Points, in no order, along strands that fork and pass close to each other.
Points whose rows are less than 87.7 apart are linked; no others are. Some points are linked to none.
J_920: [-31 -40 -19 -10 -30   6  34  29 -39  24   2  55   7 -29 -29  25 -20  71
   0  11  56]
J_945: [  9  -5 -26  41 -14  13   8 -25 -22  40 -18 -15  11  68  -1 -57 -29 -56
   2  -5  27]
J_146: [  5  30 -37  44  10   8 -52  -6  26 -41 -14   8  42  -3 -14 -18 -36  -4
  29  45 -15]
J_79: [ -8 -38   1  19  40   9   0 -44 -50   3 -42 -17 -38  17 -51 -29 -25 -15
  -9  50   4]
J_159: [  3  55   7 -17   2  -8 -15  22  55 -43   5  32 -19 -83 -17  54  42 -13
  -7  25 -66]
J_514: [-14 -12  38  34 -31  25   8 -57 -72  22   2 -15 -43  30  27 -59   8 -39
 -15 -64 -12]
J_658: [ -2  12 -14  -5 -22  -6  -8   9  14   7 -20  58  12 -23 -25  27  17  30
 -13   5  -8]
J_282: [ 16 -35  55 -19 -17   6  24 -42 -44 -17 -19  -1 -59 -12  -9 -24  17  -4
 -38 -35 -42]
J_723: [ 12  38 -14 -34  62 -21 -23  50  42  24  66 -36  46  60  50 -16  33   5
   4 -37  16]
J_974: [-31  54  -9 -38  60 -23 -27  76  47  -3  29  -7  17   1  31  22  21  70
  24  23  14]
J_399: [-38 -30 -12  45 -33  18  23 -28 -61  39  -7 -23 -11  33   8 -12 -18 -32
   6  -2  69]
J_433: [ -8 -54 -20   5   7  50  31  -5 -33  45  35  12 -11  81  -6 -56 -17  13
 -32 -18  27]
J_64: [  2 -34   6 -69  31  -8  36  70   1  29  50 -15  -5  63  15  -7  18  48
 -24 -19  26]
J_118: [ 26 -17  41  37 -20   6   9 -52 -30 -49  17 -83  -3 -30  23 -12 -10 -79
  28 -37   5]
J_116: [ -5 -17 -27  14  30  28  12 -17 -30  66 -42  24 -10  60 -40 -61 -45   7
  -4  29  26]
J_423: [ -1   4 -18  75  11   8 -55 -38  -9 -24  42 -31  49  -4   5 -20 -10 -77
  32 -10  15]
J_822: [-21 -20 -17  26   1  42   0  -9 -37  61 -34  45 -23  73 -30 -71 -32  -1
 -13   2   8]
J_376: [ 23  -5  16  24  -5  -4  12 -44   6 -35 -34 -16 -22 -37 -23  23 -32 -48
   6  35 -13]
J_590: [-27 -20  -2   3 -44   7   6   5 -36   6 -51  48 -16 -39 -51  11  -6  25
  -8   7  26]
J_642: [  6 -17   5 -48 -21 -13  31  57  10   4   0  -1  -1  32   3   1  11  24
 -23   0  12]
J_447: [-29  18   4  22 -12 -23 -54  -8  -6 -19  19  39   3 -18  10  25  40  18
  -8  -4 -42]
J_801: [   3  -17    0   54   -1   21   -2  -24  -56    6  -13  -53    7   36
   -1  -69   -7 -103   13  -15   35]
J_810: [-19  13  14  36 -66  -5   3 -15  -7 -15 -70 -13  -1 -29  -6   9 -41 -59
  36  12  16]
J_953: [ 25  15  15 -52  -8 -13  29  40  33 -23 -19  23 -25 -52 -34  57  40   4
 -33  13 -25]
J_263: [ -3 -21 -18  -9 -15  23  28   3 -24  68  -9  88 -23   2 -45  -9  -7  44
 -37 -26   6]
J_171: [-27  37 -37  -1   1 -11 -46  46  31  -1  32   1  70  36  40  -4  16  27
  30 -11  18]
J_270: [-14  33  17 -47  24 -40   8  79  14  49  39  20 -14  39  14  22  28  41
  -9 -27  17]
J_691: [  4  62  -5 -34  50 -24 -12  54  67 -16  18  19  -1 -21   1  25  32  31
  -5  35 -41]
J_67: [ 53  20   1 -34  -9 -14  26   9  35  19 -16  47 -16 -10 -27  14  25 -10
 -46 -14 -45]
J_155: [ -3 -10   1 -35   1  -2  13  37  30 -53   7  -9   1 -27 -11  46  12  32
  -8  47   0]
J_755: [-37  14   4 -21 -29  -5  -1  36  20 -29 -12  35  -3 -84 -19  79  26  32
   7  20   4]
J_486: [ 17  33 -28  -8  45 -18 -33  31  43  17  55  -5  48  59  38 -24  26  10
   4 -23 -16]
J_96: [-38  39  17   9  -8 -15 -34  23  35 -48  75 -31  -1 -37  50  57  29 -41
  30   3 -36]
J_473: [-19 -26  -1  17  -4   2  -9 -34  -8 -48  -2  -9  -3 -29 -12  33  -9   9
   3  40   8]
J_989: [ -3 -10  33  42 -18  -5   0 -74 -36 -24  13 -56 -11 -31  20  10  -8 -52
  22 -26  -3]
J_823: [-33  14  12  29 -49   1  10 -17 -49  43 -94  35 -30 -34 -39 -10 -18 -28
  17  -1  25]
J_601: [-34 -19  46  -2 -21 -15 -26 -27 -48  -8  49  -4 -23   7  37   5  56  11
 -14 -68 -27]
J_874: [-27 -25  26  14 -14   2  -4 -42 -37 -42 -41  -9 -24 -51 -26  25 -12  12
   6  25  10]
J_307: [ 37 -44  34   1  -5  14  22 -44 -43 -20   3 -23 -51  31  -6 -50   5 -39
 -45 -28 -40]
J_261: [-39 -35   1  45   3  13  20 -40 -70  33 -17 -55 -21  19   1 -14  -9 -59
  20  22  64]
J_361: [ -2 -14  43  -8 -16   9   0 -47 -45 -11 -45  30 -45 -45 -36  -7  17   9
 -30 -27 -33]
J_391: [ 45  28 -15 -48   9   0  15  19  38  33 -18  69 -18 -28 -54  27  42  19
 -45 -20 -39]
J_289: [ -5  25 -12   5  -7 -17 -25  19  37 -28  37  -5  23  -2  26  24  19  -8
   7  10 -22]
J_854: [-24  34  16  24 -40 -17 -34   2  27 -47  40 -11  12 -43  47  45  10 -47
  38 -12 -39]
J_721: [ 10  -8 -30 -26  29   5  -4  17  27  -6  19  -4  35  26   7   3  -2  58
  -2  23  14]
J_506: [-17 -24 -22 -27  -1   5  19  35   2   0  -3  29  24 -28 -20  35 -15  84
   6  31  45]
J_880: [ 12  -1 -23  31  23 -16 -13 -60  16  17  62  22   6   9   5  35  14  11
 -25   6 -17]
J_790: [-20  42  19  -9 -20  -4 -21  28  48 -60  16   5 -12 -79  16  54  16 -25
  24  28 -56]
J_686: [ -9  14  32  43 -17   7 -34 -50  -4 -57 -10 -39  -9 -74   7  17 -42 -58
  61  16 -25]
J_265: [ 33  34 -37  26 -11  -1 -31   4  26  14 -29  20  47  43   2 -53 -31 -13
  11  -5 -18]
J_268: [-13  10  -3  28 -40  -7 -51  14 -20 -48 -29  13  21   6  -3 -29   0 -18
  11  -1 -22]
J_727: [ 12  15 -39  37  29   6 -16 -46  17  37 -11   3  36  32  -7 -22 -41   4
  16  21  16]
J_194: [-28   9  38 -22 -20 -14 -21  27  11 -88  -6 -12 -13 -67  15  41  28   2
  14  15 -35]
J_896: [ 37 -14  -3  13 -20  -4   3 -13 -13   7  19   0  -7  58   9 -44   3 -51
 -33 -28 -30]
J_445: [ 58 -15 -23  27  17  19   5  -7  28 -36  27 -61  46  13  -4 -30 -32 -75
  16  14  20]
J_396: [ 65  -8  -9   4  14 -11  23 -20  37  -9  45 -25   8  30  14   5   3 -39
 -26   1 -29]
J_645: [-17 -20  42   9 -74  -2  47 -34 -48   8 -40 -13 -36 -27  18   7  -3 -21
  -6 -33  25]
J_762: [-13 -18   8  -7  -8   7 -14 -10 -30  23  -2  77 -34  -2 -40  -7  33  31
 -46 -24 -38]
J_277: [  3 -33  -1  35   5   6  24 -70 -38  57  23  17 -40  37 -10  -7  -9 -16
 -34  -9   2]
J_56: [-14  -6 -42  37  37  22 -39 -28  17 -42  32 -29  53  -3  -7   9 -25   1
  31  45  30]
J_673: [-14  -2  17  31 -65  -4  35 -30 -24   5 -51 -26 -20 -15  11  15 -32 -56
  17  -4  31]
J_253: [-18  17 -37 -14  -9   2 -23  44  21  26  10  -2  72  50  48 -24  -1  42
  27 -29  34]
J_161: [ 45  -3 -24   3  12  10   9   0  36 -38   2 -31  33  21  -5 -13 -31 -23
   4  33   0]
J_424: [  1   1  70  -2  -6  -2   3 -77 -43 -40  -5 -20 -33 -52   2  -4  20  28
   3 -41 -40]
J_419: [ 31  32  -9 -25 -46   9  34  24  59  -8 -65  26  17 -46 -30  34 -25 -15
   1  18  -3]
J_364: [-31  -1  -5  64  -2   5 -28 -33 -63  18 -29 -41   5  23  -3 -52 -11 -83
  43  -3  31]
J_934: [-18 -39 -14  21 -18  44   8   6 -57  -5 -14 -33   5  62  -5 -75 -15 -43
  -8  -5  50]
J_137: [-48 -12  36  24 -32   1 -27 -48 -65 -10  39 -18  -7  -1  40 -10  38   7
   3 -74   0]
J_80: [-24 -35  18 -28   2 -27  12  25 -22  -4  77 -13 -23  13  21  53  46  22
 -25 -12  15]
J_950: [ -2 -44 -17   4  -9  29   4   4 -34 -21   4 -25  13  53 -11 -50  -5 -16
 -20   0  26]
J_917: [ 26  -6 -22 -27  31  -3  15  -5  35  19  20  22  18   3   0  24  -4  63
 -18  20   1]
J_753: [ 29 -15  -8 -23 -30  12  45  19  13  -7 -64   0  11  16 -26 -16 -41   6
 -10  28  26]
J_437: [ 20 -20 -29 -14   8   8  59 -20  12  79  -9  36  14 -26   0  29 -46  69
   7   1  58]
J_77: [ -9  33 -39  25  10  -6 -55  26  31 -22  59 -16  74  26  34  -8  20 -15
  31 -10   5]
J_963: [-12 -48  -5 -21 -32  23  18  37 -30  -8  20 -14  12  67  11 -45   7   0
 -24 -23  23]
J_332: [ -9 -32 -30  -2  32  14 -15 -10  -8 -23  30   1  23  21 -14   2  -7  57
 -10  36  23]
J_971: [-52 -27  25  13 -27   9  -6 -27 -67 -11 -66  14 -31 -55 -40   6 -12  23
   9  15  30]
J_133: [ 28  13 -43  13  48  21 -18 -28  45   3  -7 -21  57  12   9 -14 -52  23
  32  29  17]
J_927: [ 46  45 -12 -52  38 -17  20  30  64  49   4  55 -11 -22 -25  38  39  34
 -35 -17 -36]
J_2: [ -3  60 -11 -29  30 -21 -34  52  43  -2  -1  60  -6 -26 -27  18  56  38
 -19  11 -46]
J_145: [-35  66   1 -40  45 -21  -5  84  51   3  12  35 -14 -60 -16  64  40  58
   7  27   4]
J_848: [-27  -9  25  53  -3  -4  -1 -75 -54   8 -18 -46 -22 -16   4  -1 -17 -56
  35  -5  19]
J_291: [-22  -1  -6  26 -48   1 -33   5 -35  -1 -17  23   7  43   5 -40   2 -15
  -8 -25 -10]
J_47: [-21 -20  26 -46  -7 -20   9  53 -23  16  37  30 -40  33  -5   6  44  24
 -38 -27 -21]
J_147: [  8 -42  11  29  -6  27  17 -32 -47 -22  18 -61   8  24   7 -52   2 -84
 -11 -26  39]
J_326: [-14   6  64  27   5   1  17 -74 -56 -21 -42 -84 -31 -46  -3 -20 -25 -39
  65  -7  -1]
J_503: [ 21   3  26  58  19 -10 -46 -48 -44 -32 -29 -38 -21 -24 -21 -47 -20 -58
  40   1 -39]
J_440: [  3 -32  10   4   1   9 -12 -30 -30 -25  -8  14 -27   5 -25 -12   7   7
 -35  10 -25]
J_327: [ 17 -31  -1  -6 -23  16  55  -7 -12   9 -64  -4 -22   6 -36  -7 -39  -9
 -17  38  34]
J_352: [-53 -24  -2  17 -37  -3 -29  -3 -45   2  33  26   0  18  17   5  24  24
  -9 -31  11]
J_914: [  1  -2  17 -19 -11   1 -13 -15 -22  -7 -25  59 -32 -43 -46  18  41  21
 -39 -21 -39]
J_498: [ -8  83 -11 -50  58  -7  -4  68  78  28  -7  38  -2 -66  -6  50  30  61
  14   9  -4]
J_560: [ 37 -24  33  10 -16   0  -8 -30 -39 -23  19 -20 -27  29  14 -50  22 -46
 -32 -53 -52]
J_513: [-18 -56  -7   9  36  31   2 -32 -54  13 -13  18 -35  32 -58 -35 -22  26
 -29  39  13]
J_782: [ 11  32  20 -12   4 -11 -21   1  23 -44 -17  41 -29 -78 -32  41  55   0
 -19   0 -69]
J_731: [ -5 -15  66   4   4  10  11 -73 -69 -28 -27 -36 -45 -32 -15 -38  -4  15
   5 -27 -21]
J_913: [-27  39  20 -13 -55 -42 -23  49   3   4 -11  42  -6 -14  10  23  46  -4
  -5 -33 -34]
J_154: [ 18 -35  34  13  10   9 -20 -27 -30 -82  45 -68   5 -25  15 -19  23 -40
   6 -26 -11]
J_394: [-35 -32  12   8 -26  24  -9  -6 -50  28 -20  67 -40  16 -31 -34   3  23
 -35 -30 -18]
J_217: [ 35  32 -19 -28  49 -17 -13  18  47  37  30  21  25  44  26 -13  16  38
 -17 -18 -34]
J_964: [  5  18   6 -56  67 -20  18  63  49 -21  53 -44  -5  17  18  32  21  33
  -7  28  11]
J_654: [ 44  -5 -18 -35  14  13  54 -11  46  26 -20  34   7 -45 -36  51 -14  47
 -19  23  13]
J_747: [ 32  15 -23  29  -9   1  19 -16  17  30 -51 -20  21  30 -15 -31 -61 -50
  26  28  21]
J_383: [ -4  10 -25  14  26  -9  -7 -24  41   1  65  10  13 -11  15  59  15  36
  -7  25  -7]
J_245: [-38 -28  22 -20 -24  -6 -31  35 -46 -44   6  11 -17  12   3 -14  39  25
 -17 -20 -19]
J_510: [ 18  58 -20 -44  29  -2  -8  33  90  42 -36  19  39 -40  59  21 -15  50
  36 -14  -7]
J_174: [ 57 -12   2 -26  -5  -7  40 -10  22   6  -6  14 -17  19 -19   2   2 -13
 -49   6 -32]
J_446: [ 40  41 -13 -50  51 -17   6  24  65  52  -2  37  10   0  13  11  24  50
 -19 -13 -31]
J_32: [ 13 -34 -10   3 -19   4  28  -1   2 -15  48 -47  32  37  24  -2   9 -45
 -17 -21  39]
J_299: [-48 -17  12  35 -44   1 -21 -37 -57  -8  15  -8  -2   3  25  -5  13  -5
   8 -38  15]
J_592: [ -8  -2   9   8 -68   0   8  15   0 -51 -51 -25  13 -21  -2   8 -35 -38
  24  16  13]
J_759: [ 33 -19 -14 -13  11   3  43 -38  22  23  11  21  -6 -11 -24  43 -11  30
 -34  22  12]
J_478: [ 23 -25  19 -53 -10 -20  38  45  13 -24  22 -32 -16  30   8  18  23  -5
 -31   3  -6]
J_912: [-43  -7   7  26 -26 -13 -45 -32 -45   3  13  49 -11  -2  -1   2  28  24
 -13 -29 -24]
J_794: [ -2  45 -16 -13  37  -6 -11  46  70 -14  84 -50  49  11  57  30  15 -24
  37   0  13]
J_464: [-38 -15 -14  59  27  -3 -31 -57 -37   2  -2 -28   6  -7 -17  13 -27 -33
  35  40  32]
J_539: [ 49 -33  31   9 -24  -2  25 -35 -23 -44  17 -66 -15   4  17 -23   2 -73
 -10 -31  -9]
J_125: [-20  -1 -18 -28  -9  -1  -4  33 -22  33   4  95  -9 -46 -55  36  38  63
 -21 -22   0]
J_919: [ 25  -6 -12  22 -10   5  -2 -29 -12  30 -10  32  -9  48 -17 -46 -11 -26
 -32 -15 -30]
J_432: [ 11 -40  13  11 -31  10  30 -23 -30 -27  30 -57   1  18  27  -9  10 -62
 -22 -30  24]
J_207: [-30 -41  37   3 -52  39  31 -12 -73  19 -26  18 -60  17   5 -42  -1  -8
 -25 -41   7]
J_366: [  6  18  -3  48 -12 -16   7 -29 -11  27 -56 -24  -7   6 -17 -16 -43 -82
  34  30   4]
J_959: [  8  -9 -35  17  26   7  18 -57  23  26  42  -7  27   2   2  45 -36  29
   5  27  38]
J_251: [  4  12 -31   7  25  10   3 -28  58   3  60  -8  38 -16  28  62 -20  26
  17  38  14]
J_861: [ 18 -10 -27  -1  24  17  -5 -16  -1  17 -31  38   5  23 -42 -27 -23  38
 -21  28  -2]
J_909: [-34  -7  44 -18  -1 -42 -17   8 -28  -7  69 -12 -32   0  35  45  62   9
 -20 -43 -15]
J_216: [ 13   8 -11  26 -20  -2  14 -37 -15  49 -35  36 -15  24 -25 -21 -22 -18
 -21   0  -1]
J_459: [ 37  24 -20 -23 -12  15  33   4  66   7 -54  17  28 -29  -9  20 -42   9
  14  24   6]
J_527: [-15 -34  -4 -36 -12   1  19  39  -2 -40  -8  10   8 -36 -29  40   1  63
  -8  43  27]
J_600: [ 11   3 -25  74  34   4 -36 -41  -9   5  19 -48  33  11 -19 -32 -30 -92
  44  21  21]
J_308: [-42 -10  40 -19 -28 -22 -23  33 -27 -62  22 -33  -6 -17  33  27  47   3
   8 -23  -4]
J_8: [ 30   9 -13 -49  47 -15  22  18  62  44  28 -20  26  12  63  27  -3  52
   8 -16  17]
J_417: [  9   0 -25 -30  28  -3  11  28  42  22  48 -35  52  36  53  14   5  29
  13 -16  37]
J_680: [ 11  31 -31 -20  28   1 -16  11  68  44 -16  10  50 -18  69  19 -28  64
  41 -17  15]
J_373: [ 30 -14  27  -4  -2  -9  -2 -21   4 -58  11 -14 -24 -35  -3  19  18 -14
 -23   6 -48]
J_992: [ 11 -20  22  26  29  -3  -5 -58 -44 -14 -46 -22 -46 -16 -46 -19 -19 -35
  -5  34 -23]
J_541: [ 18  13  -4 -33 -56  -3  41  38  33   7 -52  35   1 -47 -30  46   5   2
 -13  -4   9]
J_648: [ 16  84  -9 -31  -6 -20  -1  59  88  17 -20  38  21 -36   8  31  14   3
  16   2 -35]
J_591: [-18   3 -11  36 -11  11  19 -14 -45  72 -66   9 -24  42 -20 -51 -25 -48
  12  22  21]
J_688: [ 25  15  -7 -66  63  -9  13  41  65  42  -7  -6  11 -22  61  28  -2  76
  12 -11  13]
J_617: [ -9  13 -39  62  23   1 -33 -36 -12  27  -8 -15  35  39 -16 -28 -35 -45
  34  23  21]
J_347: [ 13  -8  -3  -8 -64   1  33  31  13 -29 -53 -18  14   9  -6  -8 -29 -26
   2  16  19]
J_372: [  7  -8  -6 -48  36   0  27  38  53 -39  38 -33  13 -11  14  45   6  40
  -1  47  11]
J_696: [-15 -21 -23  19  20  21  -9 -28  18 -52  20 -26  27 -23 -13  38 -29  11
  18  65  23]
J_120: [-18  90 -14 -15  60 -25 -25  51  86   4  41  16  -2 -31  25  34  28  23
  19  29 -42]
J_678: [ 25   5 -31  -3  21  15  16 -29  10  69 -40  62   6   8 -43 -16 -32  42
 -18   8  11]
J_502: [-15  -7  64  19  14   9  14 -75 -83 -11 -40 -69 -44 -23 -11 -48  -8 -21
  35 -16  -2]
J_215: [-17 -19  34  -2 -12  -6 -29   8 -29 -79  41 -56  17 -11  34  -6  45 -29
   7 -32 -10]
J_910: [-14 -49  16   7 -11  15  47 -27 -54  20 -50 -12 -52  -3 -32  -7 -25 -12
 -15  30  38]
J_250: [ 50  -2 -17  30  -4 -10  20 -50  25  16  32 -18  11  26  11  10 -18 -49
 -15  -5  -5]
J_19: [-43  13  -3  65 -30  -6 -28 -28 -57  32 -55  -2  -4  22  -4 -42 -18 -56
  34  -4  15]
J_457: [-21  31  -4  -6   2  -4 -16  38  56 -43  85 -46  35 -17  48  47  15 -48
  34  12  -3]
J_73: [ 27 -20  -7  28  -3  14 -24  -6 -33 -29 -19 -13   1  50 -21 -81 -14 -48
 -10  -2 -23]
J_13: [  7   9   8  20 -48  -8   8 -24 -10   8 -50  25 -14 -12 -21   6 -11 -28
 -14  -4 -13]
J_151: [ -4  22  25  38 -37  -5 -29 -42  12 -45   7 -18  -4 -65  23  38 -20 -47
  38  -1 -36]
J_803: [  2  85 -12 -50  32  -6  -2  64  93  32 -22  27  19 -52  28  40   9  45
  32  -2  -9]
J_667: [ 35  57  -2  -9 -18 -19 -12  32  59  -4 -24  41  11 -23  -9  14  17 -20
  -6   4 -56]
J_952: [ 16 -15 -16  29  10  -6  17 -69   0  49  38  25 -12  22  -9  20  -3   2
 -36  -6  -8]
J_717: [ 39 -12 -13  34   7   5 -39  -3  -7 -52  18 -24  26  26  -7 -44  -4 -48
  -1   1 -21]
J_97: [-30 -38  20  40  22  22  19 -81 -77  69   5   7 -72  20 -13 -17   0 -22
 -19  -7  11]
J_166: [  7   2  12 -32  51 -21  -1  45  29 -54  70 -45  -5  17  15  25  43  -4
 -19  23 -13]
J_84: [ 14 -19 -32   8  18   6  40 -47  11  68  11  11  19   3   5  30 -45  49
   7  12  56]
J_341: [ 12  30 -17 -27  -9 -10 -14  47  30  14 -20  40  24  27  -1 -21   7  35
  -6  -6 -26]
J_190: [ -8  15 -28  48  -5   9 -55  -1  17 -41  53 -23  68   9  21  -5   2 -46
  32   0   8]
J_628: [ 19 -13   6  -7  37 -14 -25   8   7 -60  64 -23 -12  11  10   2  48  -8
 -27  14 -46]
J_859: [-20   2  19  53   5 -21  -4 -55 -47  32 -55 -42 -29 -13 -11 -18 -19 -80
  47  19  -2]
J_371: [-26 -31  -3  13 -14  36 -18   4 -35  14 -18  53 -18  52 -32 -60  -4  16
 -28 -13 -20]
J_471: [-32 -41  42 -18 -68  18  35  18 -59  20  -8  34 -53   4  11 -16  20  10
 -33 -57  -1]
J_837: [-29  17  34  49 -33   0 -24 -50 -71  19 -52  -7 -28   1   2 -53  -8 -39
  25 -35  -9]
J_853: [-39  59   3 -31  21 -33 -35  99  36 -24   8  -2  10   7  12  15  24  38
  24  22   5]
J_550: [ -2  -8 -23   2 -19  -5  12   4   6  48  24  31  20  38  16   5  -3  31
 -13 -21  16]
J_290: [-25  36  -9 -40  10  -7  11  52  55  -6  16  34   1 -73 -14  87  26  52
  10  30   7]
J_412: [ 13  -3  42  18  -3 -11 -33 -49 -24 -54  14 -19 -22 -39  14  -7  23  -4
   1 -26 -56]
J_882: [-16  31 -15 -27   9  -9 -29  39   8  27   3  90  -8 -33 -41  30  59  53
 -25 -10 -27]
J_37: [  1  11 -17  39  -5  11 -58  14  15 -80 -10 -16  32 -19 -12 -17 -25 -27
  42  39 -22]
J_484: [  1  30   4 -72  98 -22  -3  69  45  50  -8   5 -16 -46  55  28   2  93
  18 -16  30]
J_330: [-18  75  16 -49  45 -45 -11  95  34  54   8  20  -6  11  28  21  11  61
  13 -23  28]
J_545: [ 19  -6 -21 -15   2  -3  26  14  36  10  63 -44  54  41  42  17  10 -20
   0 -25  39]
J_29: [ 30   5 -30 -28  32  11  -1  -5  43  57 -43  21  41  -9  48  -6 -38  72
  18 -24  22]
J_984: [ -7  10  25 -62  15 -27  21  82   5  58  27  49 -38  43 -12   2  33  33
 -32 -38 -10]
J_855: [  2  -8  11 -14 -69  -8  31  15   0  -4 -44  23 -10 -27 -15  24   5  -9
 -19 -11   6]
J_626: [ 65  60  -8 -23  11 -20   0  42  81   1 -14  24  16  -4   3 -11  10 -12
  -9   3 -66]
J_336: [  3  39   3 -11  -1  -7 -17  72  63 -59  62 -50  16 -17  41  22   9 -60
  40  23 -23]
J_836: [ 45  23 -28   1  -3  11  16  -6  53   9 -53 -15  42   7   3 -15 -68  -7
  27  26  16]
J_220: [ 32 -13 -27 -39  23  11  41  -8  34  44 -28  23  24 -36  -5  29 -41  79
   4  12  40]
J_46: [-19 -28 -30 -18  13  28  -2  32  -8  64  33  44  22  69  20 -50  -9  72
   1 -37  21]
J_142: [-12  26  48  45 -18  -6 -24 -57 -38 -37 -43 -54 -16 -62  -1 -14 -32 -48
  71  -4 -20]
J_900: [ 16  14 -46  13  46  24 -27 -12  57 -29  41 -34  63   1  24  -1 -30  12
  32  31  12]
J_311: [ 77  10 -11 -28  35  -7  28  20  68 -16  34 -42  25  31  26 -12  -5 -20
 -11   8 -28]
J_127: [-14 -28 -23  31  25  12  29 -24 -31  28 -32 -59   4  30 -20 -20 -34 -56
  28  52  62]
J_838: [ 29  34 -26   2 -18  -8 -19  16  33  36 -21  48  36  48   5 -42  -6  11
  -8 -20 -31]
J_549: [-18 -65   9  11  -6  50  26 -12 -51  26  28  22 -43  65  -4 -45  -2   4
 -45 -26  -1]
J_894: [ 27  42 -36  18   4  -1 -43  20  46 -19 -22  12  59  20   9 -42 -25   6
  27  15 -24]
J_726: [ 31 -19  -2  42   6  14 -30 -11  -7 -69  17 -59  22  -8 -13 -29 -23 -73
  25  16   2]
J_100: [-28 -12 -16  -3 -21  15 -17   7 -38  19 -33  86 -13 -43 -64  10  13  49
 -19   0   8]
J_113: [ 16   8  26 -24 -10 -15   7  -6  16 -42 -12  13 -29 -55 -16  37  34  -7
 -28   3 -46]
J_319: [ -3 -24 -28  28  19  15  26 -30 -22  52 -32 -15  -5  45 -26 -25 -40 -13
   9  40  48]
J_164: [-17 -67  20 -18   1  23  14  -7 -39  13  38  34 -51  39 -14 -24  25  20
 -53 -34 -30]
J_314: [-32 -14  54 -17 -28 -12 -14  -3 -22 -83   4 -36 -12 -57  24  36  33  19
  14 -11 -16]
J_236: [-18   6  -7   9 -54  14  12   8 -29  21 -95  48 -11 -36 -60  -4 -22  -4
   2   5  30]
J_467: [-45  22  37  40 -39  -9  -5 -48 -63  36 -81   5 -33 -36  -9 -20 -10 -31
  33 -17   5]
J_444: [-18 -16 -13 -12 -34  -3   3  37   7 -32  -1 -13  29   6   9  16  -4  18
   8  18  27]
J_806: [ 10  17   0  49 -23 -11 -44 -11  -5 -45 -39  -5   8 -19 -11 -25 -30 -53
  32  18 -28]
J_85: [-17 -43   6 -44  -4 -19  38  55 -18  15  65 -12  -8  40  19  27  26  25
 -23 -17  37]
J_756: [ -3 -42 -25   8  33  23   0 -33 -26   4   4   6   2  32 -36 -15 -25  35
 -20  35  29]
J_530: [-35 -16 -15  55 -35  11 -13 -34 -49  19  11 -13  12  30  14 -16  -5 -34
   9 -19  45]
J_951: [  9  41  -4 -13   8 -26 -14  63  48 -31  38 -22  23  19  29  11  22 -24
  18   9 -25]
J_768: [-11  17  33  20  -4 -19 -57 -36 -23 -38   8  20 -17 -41  10   2  40  14
  -3 -29 -66]
J_767: [ 30   5 -32 -13  20  15   9 -15  24  63 -31  35  27  20   5 -28 -38  54
  -3 -12  14]
J_554: [-35 -34  24  23 -24  19  40 -37 -79  43 -49  -2 -67  -9 -13 -15 -13 -19
  -1   4  38]
J_763: [-11 -59  -9 -40  14  29  22  51 -17   6  47  -5   4  77   2 -38  16  35
 -30 -16  19]
J_106: [-19 -47 -16 -20 -21  24  31  33 -36  28  -2  36   2  19 -16 -14 -30  68
  -7   8  48]
J_931: [  5  20  -6 -39 -24 -23  10  58  34  22  -6   9  24  33  17   2   8  20
   2 -11   0]
J_119: [ 18 -47  14 -33 -12   1  24  17 -17 -50  17 -36 -12  30   1 -12  20 -13
 -37  -1  -9]
J_248: [-45 -32  26  39  -4  11  21 -72 -81  50  -6 -17 -57  -2   3  -5  -1 -16
   4 -10  36]
J_783: [ 40  15  -6 -55  11   5  40  30  60  -7 -23  25  -1 -46 -34  43  12  26
 -23  27 -12]
J_203: [ 68  39  -5 -44  30 -17  21  40  77  10  -3  -8  18  20  26 -12  -1   4
  -7   1 -42]
J_977: [-21 -65 -21  -7 -16  37  43  19 -39  37  32  11  -7  52   3 -28 -16  36
 -18 -11  51]
J_770: [ 11 -52  20  -1   3  11   0 -24 -33 -68  16 -49 -12   1  -2 -10  12 -17
 -22   5   1]
J_313: [-20  78 -12 -28  86 -18 -23  59  76  11  35 -14   1 -17  48  26  17  56
  28  20  -5]
J_35: [  6  56 -12 -26  68 -12 -25  59  70   3  64 -49  46  25  62  -1  18   1
  26 -13  12]
J_301: [-37  20  -1 -28 -26 -27 -31  91   5 -27 -11  17  23  19   4   0  23  37
  11   6   4]
J_749: [-28 -42  33 -10 -77   3  46   8 -61   7 -21  11 -42 -22  15  10  14  13
 -18 -39  26]
J_74: [-15  52  14 -55  79 -34 -11  79  35  60  12  -3  -7   4  64  18  -1  75
  21 -31  41]
J_775: [ 45   2  -5  34  17   2 -11 -32  19 -38  -9 -22  -4 -20 -28   0 -42 -53
  14  51 -30]
J_241: [ 57  -4 -23  17  35  13  10 -30  40 -18 -14 -34  18   8 -19 -13 -58 -31
  15  56   0]
J_632: [ 14  -8  40  15  15  -6  18 -62 -25 -12 -70 -23 -47 -58 -46  11 -28 -49
  13  35 -23]
J_942: [-34 -56  30 -24 -10   0   5   4 -51  10  47  30 -50  12   2   6  44  39
 -40 -38 -17]

A fork is a point with three links. Follow the links from the first point to the second and name the forks in between, in order.
J_648; J_502 => J_803 J_756 J_654 J_113 J_412
J_311; J_717 => J_803 J_756
J_277; J_96 => J_654 J_113 J_412
J_459; J_882 => J_432 J_590
J_950; J_721 => J_299 J_412 J_113 J_654

A fork is a point with three links, a tip a point with one. Leave the first point through the second and follow the links. Name the first fork or tip that comes.
J_341; J_838 => J_291
J_97; J_277 => J_654
J_174; J_67 => J_457
J_853; J_974 => J_590
J_13; J_216 => J_299
J_35; J_723 => J_174
J_216; J_13 => J_432
